Each row is a point on a tangle of strands that fork and nearly touch. The rows are in no order.
In the rows, zero is written as 128.
Points whose rows are less than 28.5 apart are linked; no others are. Some points are linked to none.
(338): [167  83 115 138 111 167 102 154 160]
(711): [123 186 113 155 167 147 171  67 112]
(819): [104  92 154  65 113  76 117 148 100]
(749): [121 188 107 164 170 144 162  69 106]
(162): [ 95  95 129  79  96  86 128 146 132]
(441): [129 155 123 158 143 129 151  87 115]
(195): [ 88 123 150  94 134  85 132 129 114]
(125): [ 56 122 143  66 133  94 180 104 123]
(840): [147 176 127 188 165 131 100 102  76]
(890): [158 142  91 187 142 184 101 134 125]
(780): [168  95 112 165 112 170  84 147 137]
(228): [121 186 111 177 170 143 149  71 100]
(373): [143  81 126 131  97 133 112 169 159]
(426): [158  90 133 154 103 138  92 159 137]
(793): [105 132 154 124 141  92 130 124 119]
(152): [132 190 112 138 151 158 173  81 125]
(164): [ 67 123 149  85 135  90 156 113 117]
(306): [ 89  92 133  62  95  83 134 135 130]
(788): [152 124 151 144 141  94 106 144 102]
(628): [150  83 123 129 103 149 120 163 164]
(326): [113  92 134  81  93  85 105 164 125]
(479): [170 136  96 148 139 203 104 136 153]
(54): [ 96 136 130  94 136 104 178 116 148]
(744): [169  90 122 163 107 159  82 151 133]
(71): [129 189 103 194 167 148 129  88  97]
(662): [152  97 131 151 104 135 108 154 140]
(309): [102  92 133  77  93  83 116 152 127]
(438): [141 183 118 194 167 138 104  96  81]
(346): [ 54 122 152  72 132  91 168 107 114]
(407): [175  96 111 132 117 183 105 147 163]
(809): [100 130 147 118 137  92 139 122 126]
(281): [131 116 136 139 116 108 124 138 136]
(891): [126  93 137  97  94  89  96 175 124]
(687): [160 127 148 155 138 103 100 138 101]
(268): [101  92 147  66 101  80 116 145 116]
(867): [125 127 142 141 129 102 128 124 128]
(851): [169 153 119 190 142 144  80 133  83]
(697): [160 166 131 181 163 128  96 109  70]
(660): [134 126 153 135 138  92 112 140 110]
(455): [161 129  92 178 138 188  96 138 132]
(574): [141 107 133 146 108 124 121 146 141]
(185): [ 65 116 135  60 126  93 179 108 131]
(550): [161 136 145 161 136 115 101 128  97]
(838): [166 104 106 170 120 176  88 143 134]
(576): [119 129 151 129 138  91 121 130 117]
(8): [171 119 102 138 128 196 105 141 156]
(805): [ 91 112 150  85 124  84 124 136 112]
(533): [127 142 129 114 127 127 176 118 155]
(442): [ 84  97 149  60 106  80 135 128 116]
(342): [161  89 120 131 108 162 122 153 163]
(700): [111 143 131 105 136 113 180 115 151]
(208): [171 117 112 130 121 192 112 140 161]
(207): [158 172  96 171 156 201 122 129 141]
(337): [134 187 112 197 166 142 114  91  87]
(706): [166 133  92 166 142 197 102 138 141]
(254): [163 157 133 178 153 126  96 116  76]
(103): [149 129 136 102 105 178 140 134 184]
(476): [ 81 127 131  84 132  96 175 117 142]
(775): [ 76 106 133  69 115  88 153 120 131]
(547): [129 207 112 137 152 167 173  80 130]
(475): [153 155  92 178 146 184 119 127 125]
(146): [131  89 134 113  93 102  95 181 135]
(861): [141 129 139  94 100 171 142 142 192]
(504): [163  84 130 156 103 149  88 160 144]
(449): [137  88 135 127  94 111  95 179 143]
(585): [158 163  92 184 157 194 119 131 133]
(350): [ 84 128 146 105 136  88 146 120 125]
(216): [121 152 130 126 145 120 178  93 138]
(514): [163 145 138 170 141 123  97 121  86]
(269): [139 145 137 104 108 160 163 126 172]
(647): [135 149 133 107 118 142 174 122 163]
(680): [ 83 106 145  73 113  83 131 131 117]
(866): [139  82 130 130  93 122 103 177 152]
(89): [126 193 102 190 172 147 141  80  98]
(36): [ 75 113 133  72 124  90 165 117 133]
(227): [104  97 154  70 126  76 118 148  92]
(367): [132 174 111 150 154 146 166  79 118]
(577): [ 77 130 144 100 142  92 158 112 128]
(371): [ 79  97 130  56 103  88 158 124 137]
(520): [135 137 138  94 102 159 157 137 185]

Follow the links from the first point to the second, and from the first to the third. Name the last point that the two ways share.
(164) / (306) / (660) -> (350)
(227) / (891) / (680) -> (309)
(577) / (788) / (574) -> (576)

A fork is a point with three links, a tip a point with one. Leave the first point through the second and follow the links. Name the first fork or tip that comes.
(89) / (228) -> (547)
(54) / (700) -> (103)
(309) / (268) -> (227)
(449) / (146) -> (309)
(504) / (744) -> (838)
(162) / (306) -> (350)
(164) / (346) -> (36)
(350) / (809) -> (576)
(706) / (455) -> (207)
